Each row is a point on a landscape with many valleys, with its height.
From any point a ball rolls to the lowest of the 2 points nearest to it. It stops when none of these is lower. Distance is the straight distance between rows; heights are no part of it.
Z_27: [ 24.1   6.7 -15.0  -8.7 -14.7  17.4   4.0  19.0   9.7  26.1  -4.3 -21.3
 -34.9 -12.9  -6.8 -51.3  41.0  13.0   2.6  11.7  17.7  35.1  -2.3  -6.6
  26.4  -2.9  24.3 -32.1 -25.2]  h=923
Z_115: [-14.1 -59.7 -12.9 -30.1 -27.4  10.5 -40.8 -17.3  -2.3 -38.5 -11.8  18.5
   3.6   2.7 -10.2   2.4 -29.8  14.6   9.0 -15.0 -22.2  -4.2  -0.7  -8.7
  20.2  -6.3  -5.1  15.7 -18.8]  h=831
Z_346: [ 12.2  19.1   5.1   1.3  10.6  -5.0   7.9 -30.2   6.8   7.2 -25.7  -4.4
  30.3 -30.0  36.7 -16.8 -19.9 -25.1 -16.0  22.0  -4.5  24.6  30.0   9.2
   0.6   6.5  14.5 -37.3  24.9]  h=276
Z_520: [ 33.4  17.7  -1.9  -4.2  20.8 -17.8  20.7  25.7 -16.8   5.2   2.9 -16.8
  12.2  -8.9  17.6  38.1   8.2 -16.5   3.3   5.0  48.0 -29.3  -6.8  28.4
 -16.4 -35.0 -22.7  27.2   8.9]  h=778
Z_8: [ -1.1  20.7  11.5 -17.0 -12.3 -17.1 -18.3  -0.3  15.9  -9.4  28.0 -23.6
  -2.6  50.3   7.6  -4.6  28.2  -3.4 -10.5   8.2  -8.6  13.8 -18.0  27.3
  14.1  11.3  -6.2 -16.6 -40.0]  h=426
Z_11: [ -1.8  13.3  28.1   3.2  -2.6 -22.2   3.5  -5.0   5.9  -7.8  36.6 -11.3
  -0.6  10.7  29.3   4.3  13.8 -15.2 -24.6  29.3  31.7   8.3 -38.1  44.7
 -18.9  22.1  -8.0  -4.8 -17.1]  h=346
Z_349: [ -6.1 -30.9   8.0 -10.8 -18.4  -5.6   0.2  15.3 -15.0 -34.4  10.5 -16.1
  17.7  42.7  -2.2  24.0  25.0  20.1  15.7 -19.2   4.1 -23.9 -10.0  32.4
  -7.1   6.7   7.9  32.8 -11.2]  h=285
Z_651: [-11.9   7.1  -3.6 -15.6 -35.9  -8.6 -39.1 -19.6 -20.4   0.4  36.7  40.3
   3.0   7.2 -26.6   8.7 -24.0   4.8  -7.0  35.0 -10.8   6.9 -38.8 -46.3
 -24.4  48.7 -19.7 -14.5   6.8]  h=587
Z_263: [ 35.1  19.1  -8.5  -7.3  19.3 -35.5  45.0  -1.4  13.4  44.4 -12.8  26.8
 -25.6 -15.7   7.7 -17.7  32.8   7.3 -10.4  -4.1 -15.2  -5.6 -46.1 -35.8
  14.3  -2.2  24.7  -8.5   9.2]  h=396
Z_433: [-16.2 -20.0  -0.4  -1.1   1.5  32.5 -25.1  -2.0 -31.4 -14.5  -7.3  -6.6
  18.0   4.1  29.6  24.2   9.7  16.8 -19.5 -16.3  -4.1   1.0  46.7  15.6
   8.5   4.6  -6.0  20.4 -17.3]  h=780
Z_845: [-19.5  20.0  -4.2  15.5   6.6  -4.0  -1.5  19.1  28.5 -46.0  14.6 -56.7
   9.9  -1.6  16.4  13.0  -9.0  -7.2   3.2 -18.8  30.2  24.2  41.7  11.5
 -23.3  11.8  37.7  -4.7 -32.3]  h=219
Z_2: [-44.6 -21.7 -14.7  -6.1  36.5   7.4 -18.0  36.1 -18.4  -6.2   0.9   0.3
   9.7   9.2  12.9  34.2   5.1  14.0  11.3 -38.8   0.2  -2.4  42.0  -7.1
  -2.1  24.0  -2.7  20.7  -7.6]  h=813
Z_362: [-23.6 -11.1 -17.7  -9.2 -27.2   0.0 -20.4 -15.9  -3.3 -36.1  -8.4  15.6
  18.3 -25.0  -9.1 -13.8 -57.6 -11.2 -11.4  -2.3   1.4  18.1  12.9   6.5
  17.0  40.8 -14.0 -30.8 -24.0]  h=152
Z_673: [ 20.2  39.5 -13.8  -3.8   3.0 -27.7 -13.6   3.3  20.3  13.2  30.5 -17.0
  -1.4  18.1  13.3 -22.4  57.1   2.0  -9.4 -20.6 -11.3  17.7   2.0   7.2
  34.2 -18.5   5.1  -9.8 -25.9]  h=511
Z_671: [-26.7 -13.6  -9.6   9.9  -0.3 -20.6  14.3  37.6  28.0 -26.4  -9.3   5.7
   0.8  22.2 -26.0  34.7 -36.6   6.8  17.0 -51.3 -15.7 -23.8  14.6  16.0
 -10.0 -22.5 -19.2  17.8 -12.4]  h=502
Z_915: [ 10.5   9.4 -23.2 -20.0   9.5 -16.3  16.5 -27.1  -1.3  53.2  38.9  -6.5
   4.5  -8.5  37.6  10.4  -3.9 -24.2 -33.1  19.8  47.0   5.1 -39.2  -0.7
   4.9  11.3  -7.5  -0.1   6.7]  h=377
Z_237: [ 23.6 -41.3  29.8 -16.9 -15.0  -2.1   6.9  -3.0  12.7   1.9 -21.9  31.0
  -1.0   5.7 -19.4 -43.9   9.9  -5.1   1.9   1.0 -25.5 -18.6 -36.1 -24.3
  30.6 -19.4   6.7  -6.9  32.5]  h=322
Z_177: [ 22.7  14.2   5.6   9.5  28.6   3.5  17.8  -8.6  -7.2   9.4  -0.7  -3.6
 -10.7 -27.2  16.5 -39.4   3.0 -11.7 -16.0 -12.5  13.9  19.2 -16.8 -29.4
  43.5  43.0 -17.1 -36.5   0.1]  h=724
Z_457: [ -4.1   2.0  20.7   9.1  30.5  20.2   4.9  21.9  13.3 -34.6   4.3  -6.0
  17.2  -1.7  26.8  50.2 -13.8  -3.5  -7.4  12.1  48.2  -2.3  16.2  20.2
 -19.9  51.6  37.5  -2.3 -16.3]  h=287
Z_880: [  4.4 -19.6  22.7  -6.1 -37.1  20.7 -25.4 -10.8  -8.9  -3.6  15.9  20.2
   8.4 -10.8   4.7  30.6 -29.0  -2.1  -4.4  47.6  12.1  21.3 -14.2 -13.6
 -49.3  42.5  -6.2  -7.8  -6.7]  h=526
Z_948: [-10.5  20.5  21.9  25.9 -28.7  20.4 -12.3 -30.3 -11.3  46.0  32.9  26.5
   7.2 -35.6  -2.6  39.1 -33.7   9.5 -33.0  19.0  16.9  18.7 -34.2  -0.8
 -17.8   1.8 -21.0   1.8   7.3]  h=568
Z_946: [-16.3  10.2 -16.1  11.2 -21.7   2.1  -4.2 -37.8 -10.2  49.3  53.8  24.0
  -5.6  -9.8   8.8  -3.9 -10.6  -0.5 -38.3  26.8  18.2  11.5 -54.8  -8.1
  -3.0  16.7  -6.2 -10.8  13.1]  h=485
Z_734: [-13.4 -11.5 -16.4   6.0 -28.1   4.6   7.6  14.1   8.5 -19.7 -11.7  17.9
  21.4   9.1 -12.8  63.9 -40.1   9.7  -3.4 -22.3  21.0 -30.2  -2.9  35.7
  -3.9 -19.5  -6.1  23.5 -11.4]  h=569
Z_485: [-21.7  -9.7   1.7  -4.8  10.6  30.4 -12.3  -1.4  -6.1 -33.1 -37.8 -13.1
   8.4  -2.8  12.7  45.6 -36.3   3.3   0.9 -11.2 -16.6  -0.9  60.1  17.2
 -29.4  -1.2   7.4  31.4 -21.2]  h=750
Z_160: [ 11.2  -2.8   1.9  -2.6 -23.9  27.9  49.9 -46.9  -6.7  10.6 -37.3 -24.3
 -31.8 -63.3  -4.3 -13.2 -16.3  -6.1  -5.2   7.7 -12.8  15.3 -14.9 -23.4
  32.0  36.5  32.5 -17.6  43.0]  h=423
Z_453: [  4.9  12.2 -16.2 -25.9  20.0   2.1  -3.2   8.2  12.4 -12.3 -13.8 -23.4
  -4.1  40.6   6.1  -1.6  -1.9 -14.8   2.8  12.2 -16.8   1.4  37.9 -26.6
   5.4  18.3  -4.9 -20.7 -23.9]  h=661
Z_707: [  3.8 -16.4   0.6  -3.3  -7.1 -31.0  12.9 -13.2   8.7 -16.5 -10.7  19.6
 -25.5  27.6 -28.1 -20.0  -2.0   7.3  -7.5  17.6 -10.3 -35.4 -29.8 -21.0
   0.8 -28.6   5.8   2.1 -32.9]  h=224
Z_768: [-11.7  51.4 -46.5  25.6  32.2  -3.8  -4.1  30.3  19.9   4.9  50.6 -21.9
 -54.3  22.3 -24.3 -21.8  45.9  -1.5  40.7  -9.1  19.2  -4.2   9.1 -24.9
 -14.8 -20.0 -14.7   2.3 -20.7]  h=572
Z_493: [ 20.0  15.5  -8.0 -16.3  -5.9 -16.4   5.3 -22.9   9.9  47.4  12.9  40.2
  -7.7 -14.8  -4.6  14.6   9.9   1.9 -16.9  33.4  -8.1  -0.9 -41.6 -53.4
  29.6  14.3   0.9 -18.3  12.3]  h=524
Z_614: [ 12.7   0.4  -5.6  24.5 -19.6   5.1  11.9  -5.3  -1.0   1.3   0.5  21.6
  11.2  -9.7   8.3  32.8 -22.6   8.5 -31.2  -3.3  35.1 -20.6 -11.3   6.9
   7.3 -28.9 -23.0  11.0  -7.3]  h=620
Z_507: [-17.3  -0.5  12.1  27.0 -34.7 -11.1 -23.0 -29.2 -10.0   3.2  37.0  46.8
  10.3 -30.0   9.0  44.8  -5.9  28.4 -16.1   4.9  22.8  -2.8 -34.0   3.0
  -7.5  26.8  -0.1   8.3  -2.2]  h=630
Z_192: [ -9.1  21.4  -3.4  -4.5  -8.1  19.6   7.0  -9.2 -13.1 -36.2  39.8  -9.2
  18.6  -5.7  24.9  50.5 -10.3 -11.2 -17.4  22.4  54.4   4.1 -12.8   2.1
 -16.8  79.8  14.9   8.1   1.6]  h=370
Z_582: [-28.5  40.5 -43.2   5.9  25.3 -18.1  -4.0  22.3  25.6 -32.2  19.3 -48.9
 -21.6   8.3   1.5 -19.0  10.3 -11.6  28.6 -16.3  26.4  17.1  39.5 -21.2
 -26.2   6.3  24.5 -17.7 -21.2]  h=378
Z_710: [ 20.8  14.6  10.4  25.9 -17.6   9.9   3.8 -25.7 -11.0  13.5  13.9  33.8
  18.8   2.5  43.3  46.6  -0.1  -5.2 -40.8  16.5  31.5 -31.2 -26.1  28.1
 -30.9 -28.7  -8.5  12.2  20.8]  h=660
Z_869: [ 25.0  15.9   3.7   7.4   2.1 -17.8 -12.5 -33.9   7.8 -14.3   8.0   2.4
  26.3 -15.5  -0.9   4.0 -18.0 -13.4  -2.5  31.7 -13.1  16.5  -0.7  27.0
   8.8  23.9 -10.7 -22.5 -11.4]  h=240
Z_627: [-38.1 -28.2 -18.7  37.3  10.2  21.0 -12.7  27.9 -10.0 -10.9  -2.9   7.0
 -27.9 -12.0 -23.0 -25.1  -8.3  18.2  40.2 -51.6   4.9  -4.3  28.5  19.4
 -34.5 -39.7 -12.8  17.6  17.0]  h=275
Z_68: [ 28.2   2.6   8.5  21.4 -29.5  10.4  21.9 -58.1 -21.4  13.5  -5.8  25.4
   2.4 -16.8   7.0 -29.2 -15.3  -5.3 -33.0  21.8 -21.4  -8.8 -34.6  -3.1
  -1.6  -9.7 -10.1   0.8  16.0]  h=443
Z_658: [ 18.9 -50.7   3.0   2.4 -12.5  -3.0  11.4  11.8  -7.1   4.7 -32.6  15.3
   0.1  -9.9  -3.2 -31.3 -11.0   5.6  30.4 -42.5  -7.6 -11.6  -4.3 -22.7
  -1.2 -27.9  -8.0  -4.9  32.1]  h=271
Z_127: [  1.6  -8.4 -17.3 -28.0 -22.9 -14.7 -23.3 -13.2   4.3 -48.5   1.3  -4.1
   7.3  29.8  28.9  37.2  13.2   4.6  11.9  19.7  10.1 -13.6  12.1 -23.0
  -8.8  37.9   8.8   1.1 -12.1]  h=720
Z_664: [ 22.7 -15.3  17.5   2.9 -48.8   0.8 -14.4 -24.5 -10.6 -44.8  27.5  36.1
  25.8  19.2  13.4  43.3  17.6   1.6  -2.4  18.9   4.7 -33.4 -25.8   7.1
  -8.1  15.1  -5.8  20.8  17.9]  h=458
Z_118: [-38.3   0.6 -22.9  -6.0  -9.6 -19.6  -5.3   1.7 -10.1 -54.3   7.1 -16.6
  13.5   1.3  17.2  -2.6 -17.6  -6.1 -10.3  -3.4  33.9   7.8  20.5  15.9
  -0.6  37.2  12.0 -19.7 -24.6]  h=73
Z_906: [  7.8 -33.2   4.8 -34.0 -25.7  -7.2   5.0   6.4 -20.3   6.1  27.1   1.5
  55.9  43.5  -1.7   1.2  10.3 -11.3   1.3  -8.5   7.4 -16.2 -31.7   6.7
   0.9 -12.8  -2.2  29.3   0.4]  h=216
Z_340: [-41.3   3.1 -54.0  11.5  24.0 -21.4   0.5  23.3   7.1 -15.0  12.8 -10.6
 -12.6  30.1  10.8 -15.0   4.7  -3.2  18.6 -19.0  -1.4  -7.7  49.4   1.7
 -13.4 -13.0   5.4 -12.5  11.7]  h=480
Z_199: [ 33.0 -16.2   9.5   7.7  -0.5 -12.0  25.6   6.3  26.2  20.5  -9.4  -5.2
 -27.7  -7.4 -29.9 -19.6  -7.1   6.1  11.4  21.0   3.5   5.0 -34.8   6.7
   8.9 -16.2   3.7 -15.1 -19.2]  h=61
Z_593: [  9.2  30.0 -11.1 -21.4  44.2   0.7   0.1   3.7   1.8   4.5   8.4 -29.2
   7.8  10.7  40.7  -2.7  10.0 -12.9  -4.5   9.6  22.8  18.8  -1.3 -12.1
 -22.8  45.0  34.9 -20.2 -37.0]  h=493
Z_225: [ 25.6  15.3 -14.0  30.0  24.4  -2.9  15.6   8.4  23.2   2.3   4.0 -12.9
 -19.3 -19.7   7.9 -10.8   4.5  -6.2  -6.8 -19.6   6.3  11.8  13.1 -29.4
  24.2  -0.4   1.5 -26.2 -25.7]  h=653
Z_142: [-24.8 -21.1 -12.2 -13.8  33.9 -24.1 -31.6   6.0  -7.4  -0.1  -3.1 -18.6
  -7.6   8.8 -12.6  -2.8  12.6  25.5  44.9 -30.3 -20.8   2.6  16.3 -25.6
  -2.8   3.6   8.6  15.0 -10.0]  h=843
Z_140: [ 28.7  24.1 -14.1  -5.1  21.2 -22.8  21.2  11.2  -6.3  14.6   1.2 -30.3
  -4.1  -9.0 -36.6 -37.5  20.4  -8.2  28.1  -9.3 -15.9   0.5   0.5  -5.0
  18.7 -32.9 -12.3   7.2   0.0]  h=341
Z_856: [  1.9 -15.7  27.8  -0.1 -34.0 -13.2 -34.9 -29.6   3.8   8.8   6.3  24.8
  31.5   5.4  -7.8   6.2  -8.7  -6.1   2.6  32.9  -9.6   4.6 -23.0  34.9
   3.5  -6.2 -12.8  -9.1  17.0]  h=210
Z_635: [ 13.8   6.9  30.2   2.8  14.5 -13.3 -15.2  15.9  -9.7   1.0  -8.7  22.1
  10.3  -9.7 -12.5   2.0  18.2  16.3   1.8   3.4 -18.4   3.1  -2.2  11.0
  19.9   0.4 -12.1  13.4 -34.6]  h=234
Z_128: [  9.9  -2.1  20.3   1.0 -21.4  16.8  22.1  -8.9   2.4   8.7 -42.9 -26.6
 -22.4 -73.3  -6.1 -23.5 -35.2   2.2 -10.0  -9.5  -4.4  33.6  22.8 -26.3
  19.6   6.6  13.1 -18.2  16.4]  h=486
Z_867: [ -4.9 -21.1  -5.3  -7.9 -18.2   4.3  -3.3   7.2 -12.7  -4.8  -0.2 -20.9
 -15.2   2.1   8.9 -46.3   9.7   9.7 -12.8   0.7  26.6  17.9 -10.2 -23.0
   4.7  12.6  -2.7 -25.9 -30.4]  h=856
Z_420: [  4.8 -34.1  27.5 -20.3  19.4   7.2  -8.5  32.0  18.7  30.8 -13.3   4.2
   3.3  36.4 -36.0 -28.8  32.1 -16.4  16.1 -10.6 -36.7 -11.4   0.4 -28.0
   9.7 -57.0   3.3  21.9  40.2]  h=149
Z_798: [-28.5  -3.3  27.8 -14.2   2.7 -27.2  -1.5   8.8 -19.2 -24.1  -4.1  -3.9
  -0.6  23.9  11.2  16.1   2.8  -2.3 -12.9  30.7  29.7 -11.4 -13.2  19.3
 -15.6  16.6 -20.4   7.5   1.6]  h=282
Z_166: [ 12.7 -20.2  27.9  -5.2 -16.3   7.9   0.9   1.9  -2.5  33.0 -32.5  19.8
  11.0 -15.6  -8.4 -11.4 -16.2   6.2  -4.2  22.1   2.3   6.1 -10.4  14.3
 -11.0 -29.3  -3.9  -7.4  11.0]  h=171
Z_703: [  5.0  13.9   9.4  38.1  39.8  17.7  16.0  14.9  20.7  -3.0  -2.9  -4.1
 -10.1  11.3  35.8  40.8 -10.9  -4.7 -25.5   9.4   7.2  -7.3  28.9  16.4
 -38.6   7.0  29.4  -5.3 -21.6]  h=188
Z_893: [  9.9   3.7  -1.3 -12.6  -9.1  11.7  42.2 -39.4 -14.2  20.7 -30.7 -26.3
 -31.1 -44.5 -32.6 -29.0  13.5  14.1   4.9  -6.7 -39.2   2.2 -18.0 -15.4
  43.4   3.2  15.6  12.0  10.3]  h=349
Z_230: [ 12.5   0.7   9.0  26.1  48.5  -2.1  31.6  16.6 -10.4  37.8 -17.2   4.8
 -17.9  -6.1  16.3 -22.8  28.3  -0.2 -12.7 -18.1 -11.2  -6.4   2.5 -13.6
   6.3 -28.0 -10.9  -5.6  38.1]  h=168
Z_390: [ 12.4  10.4  -1.6   2.8  13.8  -8.7  34.6  17.2  -5.5  -3.5 -27.0 -28.0
 -46.0 -38.5 -49.3 -49.1  21.0  -4.3  39.9 -13.5 -15.4  -1.4   9.0  -4.1
  40.8  -9.7  -3.7 -15.7  39.6]  h=395
Z_259: [ 16.6  -2.2  -4.3  11.1  -4.0   6.3  -6.3 -15.9  11.6   7.5 -24.0   0.2
 -25.7 -54.1   1.8  -2.8   7.0  22.8   2.8  14.4  -3.8  21.5  25.1 -30.1
  31.1  -3.7  27.2 -14.7 -17.5]  h=564
Z_567: [-22.5  20.3   5.9  15.3  -4.5  -3.0  16.1  42.3  -2.2 -47.8  -8.2  -1.9
 -17.0   4.0  10.0  54.2  27.4   9.1 -22.6  -8.9  32.8 -20.6  33.7  31.1
   4.2  34.1  16.4  32.3   1.9]  h=905
Z_975: [ -1.6  25.9   3.5 -13.5 -17.3   9.9 -13.6 -21.3 -23.7   7.4  54.6  14.3
   3.0  -2.7   4.3  50.1  -4.9  -7.6 -21.3  52.8  30.4  -0.5 -37.6  -6.6
 -28.9  58.6 -11.4  18.3  -2.4]  h=455
Z_290: [ 31.3  -2.0  14.7 -14.1 -25.1  -3.6  24.0  -7.2   3.6  18.0 -28.8   8.0
  -8.7  -5.4  -5.6 -53.7  21.2  -5.8   1.3   9.0 -55.2  12.3 -24.3  -5.6
  40.4  14.9   8.8 -34.3  36.3]  h=362
Z_902: [  0.7 -10.6 -18.6 -16.0   0.6   9.5  -9.3  -6.3  21.6 -11.0 -10.1 -20.5
   5.5  -6.4 -10.5  31.5 -43.2  -8.1   8.2  15.5  -6.1   8.9  40.7  -1.0
   9.4  -0.4   4.9  -4.9 -27.7]  h=711
Z_680: [ -0.1  -8.7  19.3  16.6  -5.3  -1.9   5.3 -20.1  -5.7  -3.8  10.1  -7.1
  -9.8 -25.2   8.5 -11.0 -24.3  -6.5 -25.1  14.8  36.7  19.9 -25.4 -28.7
   5.0  31.0 -28.1 -16.1  -8.9]  h=782
Z_851: [  1.2  50.8 -19.8 -11.6  11.3  17.2  -6.4 -29.1  -8.0   1.4  13.9  -7.4
   5.3 -10.0  26.9 -29.3  -5.9 -11.6 -41.4  13.2  15.7  23.9 -16.7 -19.6
  -4.7  52.0  29.0 -27.8 -51.4]  h=376
Z_537: [  1.7  -7.8  -1.1 -13.5  12.0  -5.4  24.8  21.4 -33.9  28.1  -1.8  -2.4
  30.8  26.8   3.3 -24.1  10.3  -9.2  -4.0 -12.6  10.3 -14.8 -11.7  15.4
 -13.2 -47.9 -11.6  26.6  10.9]  h=154
Z_87: [ 15.4 -21.4  15.2   2.7 -46.5  36.2 -12.9 -46.6  -9.5  30.7  -5.4  42.5
  15.8  -9.9 -24.7 -19.9 -38.0 -10.0  -9.9  29.3 -21.5  -5.1 -47.0   1.3
 -10.3 -20.3 -15.4 -15.7  57.0]  h=474
Z_979: [-22.8 -34.4  19.2   7.1  16.5   3.1  -4.4  26.6  -6.1   7.8  -2.5   4.6
  15.7  43.2 -12.8 -30.2  18.0 -17.0  25.6 -31.4 -13.1 -30.9   1.0   8.4
 -21.4 -68.7  -5.5  24.0  47.0]  h=102
Z_269: [ -5.3   0.7  13.7 -14.9  29.3  -1.5  -8.9  51.0 -13.8   0.4 -11.0   8.3
  10.1  14.1 -34.5  26.5  10.0  10.2  34.7   8.2 -25.0  -2.6  39.7  11.2
 -11.6 -10.6 -17.9  28.4 -22.0]  h=286
Z_226: [ -5.3  46.4 -20.8  -6.9  36.8   1.2  -8.6  46.0   4.2 -14.4  13.9 -14.9
   5.4  30.0  -8.5  20.1  30.6  -4.9  32.8  -4.8 -21.7   7.7  51.3  21.0
 -13.5  14.3   1.7  12.1 -26.0]  h=336
Z_803: [ 17.5 -22.5   3.4 -15.1 -34.0 -18.8 -21.0   9.0  22.5 -40.1  32.8   5.3
  11.6  62.4   0.1  19.3  51.4   7.2   4.0  -7.3  -2.3 -31.9 -29.1   0.0
  10.6  -9.6  15.8   9.5 -13.7]  h=369
Z_35: [-32.8  -0.1  15.7  17.3  27.7   8.0  -5.3  57.5  -7.2  -3.1  -0.4 -15.3
   5.8  19.0  14.4  58.8  11.7   5.4  23.2 -37.3  18.9   1.9  36.9  33.5
 -30.0   3.8  -9.5  26.0  26.4]  h=848
Z_543: [-27.6  -0.8 -19.3   5.7  -0.9 -12.7  -8.1  28.7  21.1 -36.8   3.4   2.1
 -10.6  18.5 -24.9  -3.4  -8.3   6.0  15.6 -26.2 -29.8   2.7  31.8  32.0
   0.6  -6.2   3.4   9.6 -47.1]  h=424
Z_182: [ 39.2   5.3  -0.4 -10.0  12.1 -19.3  34.5 -13.0   7.6  64.4   3.7 -20.2
 -13.5 -21.2  35.5  -6.1  15.1 -10.4 -16.4  -0.1   8.8  19.4 -30.5 -19.9
   1.7  -8.8   5.3   4.4  31.6]  h=226
Z_846: [-12.1 -49.3   9.1 -15.8   1.0  23.8 -34.1  -7.0  -0.9   2.2 -36.7  27.4
   4.3  -3.4 -12.6  -4.7 -15.0  10.3  15.5 -35.0 -53.0 -16.9  14.5   7.1
  26.9 -45.1  -1.8  27.5  13.1]  h=855
Z_712: [ 30.5  20.7  -9.4  -4.4 -21.4   4.0  32.9   1.3  -8.2  -6.2  35.3 -13.4
  13.5   5.3  38.7  55.8  16.5 -15.3 -26.5  12.1  47.4 -19.5 -18.6  31.8
 -27.1   3.2  -1.5  33.5  -2.2]  h=723
Z_426: [ 14.0  -4.7 -11.0   0.9 -19.3   9.0  14.5 -29.1 -10.4   0.1 -23.8  44.9
   2.2  -4.2   5.2 -54.7 -15.6  -8.0 -23.7  16.9 -37.7   3.5  -3.6  -9.6
  13.6  29.2   4.6 -37.8   1.5]  h=402
Z_319: [ -2.5 -26.2  11.6 -12.9   8.3  26.3  10.0  26.3  21.2  43.2 -33.2   0.9
 -28.6  -6.6 -36.0 -27.8  10.3   5.4  37.2 -21.9 -36.2   7.0  12.4  -6.0
  21.3 -52.4   7.7  12.7  59.4]  h=207
Z_751: [ -2.7 -16.5  -7.8  29.1  15.1  -5.8   6.2   5.4   2.2  13.1 -16.0 -24.7
 -15.8 -27.3  -7.0 -20.0 -16.0  14.5  28.2 -45.7  16.0   5.5  13.8  -1.4
  -3.5 -29.1  -9.0  -7.1  20.9]  h=196
Z_742: [  8.2 -40.1  15.5  -2.4 -31.5 -25.4 -36.5 -21.9   7.4 -34.6  10.8  36.5
  28.0  24.6   4.7  12.0  29.4   8.0  11.0  -5.6 -20.0 -35.8  -9.0  -1.5
  20.1 -26.1  16.5  14.9  13.6]  h=425
Z_522: [-21.8  -8.3  23.0  16.6  -8.8 -24.4 -20.2   9.0   0.3 -24.0 -17.3   2.0
  -2.9  15.4   3.2   7.3  13.2  18.1  -1.8 -12.4 -16.9 -12.5  27.3  34.2
 -17.6 -43.7  -7.6  21.9   9.4]  h=888
Z_456: [  9.5 -40.5 -24.4 -38.9 -11.8 -18.0 -19.0  -9.2  -1.4 -17.2  -7.1  -6.7
   4.9  21.6 -11.5   0.5   3.0  14.2  37.6  -6.7  -3.7  -9.2 -18.4 -30.8
  -3.8  19.5   9.7   1.6 -30.5]  h=781
Z_919: [-18.8 -15.4 -33.6  11.6  -2.8   7.4  -1.0  13.3  -8.9   1.2  -5.5  -8.6
  -3.3   2.8 -33.0 -46.6   2.6  19.1  23.0 -37.3 -36.4   6.5  29.8  10.3
  -4.4 -38.9   3.6  16.5 -21.0]  h=347
Z_494: [  0.3   6.6  33.8  24.0  46.2  -0.3  -4.3   9.9  -7.6   7.0 -22.6  -1.2
   4.3 -20.9  10.6  29.4  -1.3  11.9   3.1   0.0  13.1  -3.8  12.6  29.0
  -8.0  -8.6   3.9   1.2 -13.2]  h=278
Z_383: [ 21.3   6.4   5.0   3.4   2.4  26.1  41.6  -7.6 -16.2  29.9 -27.2 -28.8
 -13.9 -15.8 -29.7 -37.9  19.5   1.5  -9.7  -7.1 -37.7 -14.6  -4.3  -0.4
  27.7 -48.0   0.9  27.8  22.3]  h=272
Z_790: [-24.3  27.1 -16.6  34.8  64.0  12.6   6.7  38.7   5.9  15.5  24.3 -18.9
  -7.9  -1.2 -20.3   3.8   8.0 -10.1  22.4  -7.2   1.0  15.3  54.3  19.6
 -10.2 -18.1  -7.5   2.0  -9.6]  h=310
Z_258: [-30.2  -7.4  16.6 -14.1 -34.7  -2.3 -17.2 -10.1 -21.0 -30.4   7.8  15.3
  40.4  13.9  -6.6  13.5 -14.5  -1.5  -6.2  26.9   4.3   4.3  -6.7  56.1
  -2.9  36.8  -6.9  11.5  -5.6]  h=237
Z_590: [ 25.4  -4.0  17.8   2.3  36.8 -14.4  21.9  -2.0   8.5  48.3 -30.4 -15.7
  -0.8  -8.4  13.6   6.9  -9.4  -8.1   8.9 -17.6   9.9 -10.5 -25.3  -6.2
  -8.7 -36.8 -14.7   5.8  49.5]  h=85
Z_487: [  6.5  14.3 -21.8 -31.9 -14.1  -8.3 -30.1 -46.5  -0.2 -13.3   6.8   3.1
   3.6  26.4   7.6  -1.5   5.6  -1.8  -5.6  34.1  -7.4 -16.7 -11.6 -45.5
  24.9  24.9 -14.4 -17.4  -5.1]  h=669
Z_217: [ -7.8   9.1  -3.3  39.4  40.4  29.2  14.4  39.0  -3.5  31.3  11.0   2.7
 -20.7   6.8 -18.1 -29.1  15.0  -2.1  11.8 -24.8  -9.6   9.8  40.3  -6.6
 -11.3 -33.2 -33.1   4.6  26.6]  h=245
Z_750: [-21.1  28.9   1.3  -4.2  19.4   3.8  -0.5 -10.0  22.7 -18.3  -7.2   1.7
  17.3 -17.3  -4.4 -29.1 -51.6 -18.5 -27.8  13.7   1.1  26.3   8.4 -13.0
  -4.2  52.7  22.2 -41.7 -34.2]  h=246
Z_882: [-29.1  43.8 -17.4  28.4  30.0   8.1 -14.8  30.2  20.3 -30.5  38.4 -26.7
 -39.9   5.2 -23.7 -27.0  21.7 -14.3  49.1  -1.4   8.9  29.3  43.1 -21.6
 -43.0   7.3 -22.6  -9.8  -6.4]  h=478
Z_501: [-35.7 -14.3  23.8  10.0  -2.3  26.7 -21.1  26.8   1.3  -7.6 -25.0  24.2
   8.4  13.7 -12.3   5.7  -9.9  17.3   7.1 -51.2 -37.2 -32.1  23.6  38.4
 -10.5 -72.1  -9.4  35.2   4.3]  h=870
Z_104: [ 20.6 -15.4  12.4   1.7 -38.4   8.6 -17.7 -45.2   2.1  12.5  39.1  22.4
 -11.7   7.3 -25.8 -24.3  -9.0   3.4   0.2  26.8 -35.7   3.3 -60.6 -39.5
   1.8  25.1  -2.5 -19.6  29.9]  h=530
Z_709: [ 29.5  52.0 -30.5 -37.6   7.1  -4.8   0.1 -28.7   1.2  17.8  -3.0   1.8
 -20.2   3.8   5.8 -19.5  24.1 -11.0 -16.6  20.8   0.6  -6.9 -34.3 -53.4
  42.8  24.7 -13.8 -27.2  -9.6]  h=610
Z_752: [ -3.2   5.1   7.0  12.9 -33.1   6.4  -9.9 -55.3   0.1   8.7 -28.0 -12.0
  23.7 -45.7  20.8  -2.8 -46.6  -4.1  -9.3  12.7   6.6  30.8  17.3   4.5
 -11.9 -11.8  -0.1  -6.0  16.2]  h=312
Z_57: [  2.3 -15.6  21.0   2.1  -9.0  28.9  -1.2  -3.1   2.9  41.1 -64.6  11.0
 -12.0 -37.1 -21.2 -21.5 -10.9  15.1  16.6 -13.7 -28.4 -12.4  -8.8  22.1
  15.9 -54.2  12.7   5.9  45.8]  h=215
Z_188: [  8.3   4.7 -15.6 -19.2  12.9 -13.8  18.0   1.4   9.7  20.1   2.5   7.7
   7.9  36.8  25.2   2.5 -16.2 -11.8 -22.1  22.9  -7.5   7.5 -13.2 -14.1
  -6.2  23.3   9.0 -23.4 -14.5]  h=592
Z_254: [-41.5  25.7  13.6  -5.0  15.8  11.3   0.8  48.2  -3.1 -31.9  -6.2 -24.8
  21.1   6.9  11.5  42.5   2.2  -3.3  -1.5   1.7  21.8   6.2  62.3  45.2
  -9.0  21.6   7.8  14.0  10.6]  h=872

Call two points neighbours if one is among the 2 nearest of the other. Go from one point of each pair to the other, from neighbour to neighbour, staying as low as possible. Name the highest point that can't be avoided.
Z_703, Z_635 | Z_494
Z_590, Z_635 | Z_226
Z_979, Z_199 | Z_57

For each start below, name the point where the ball stops.
Z_867 | Z_383
Z_127 | Z_590
Z_712 | Z_751
Z_254 | Z_118
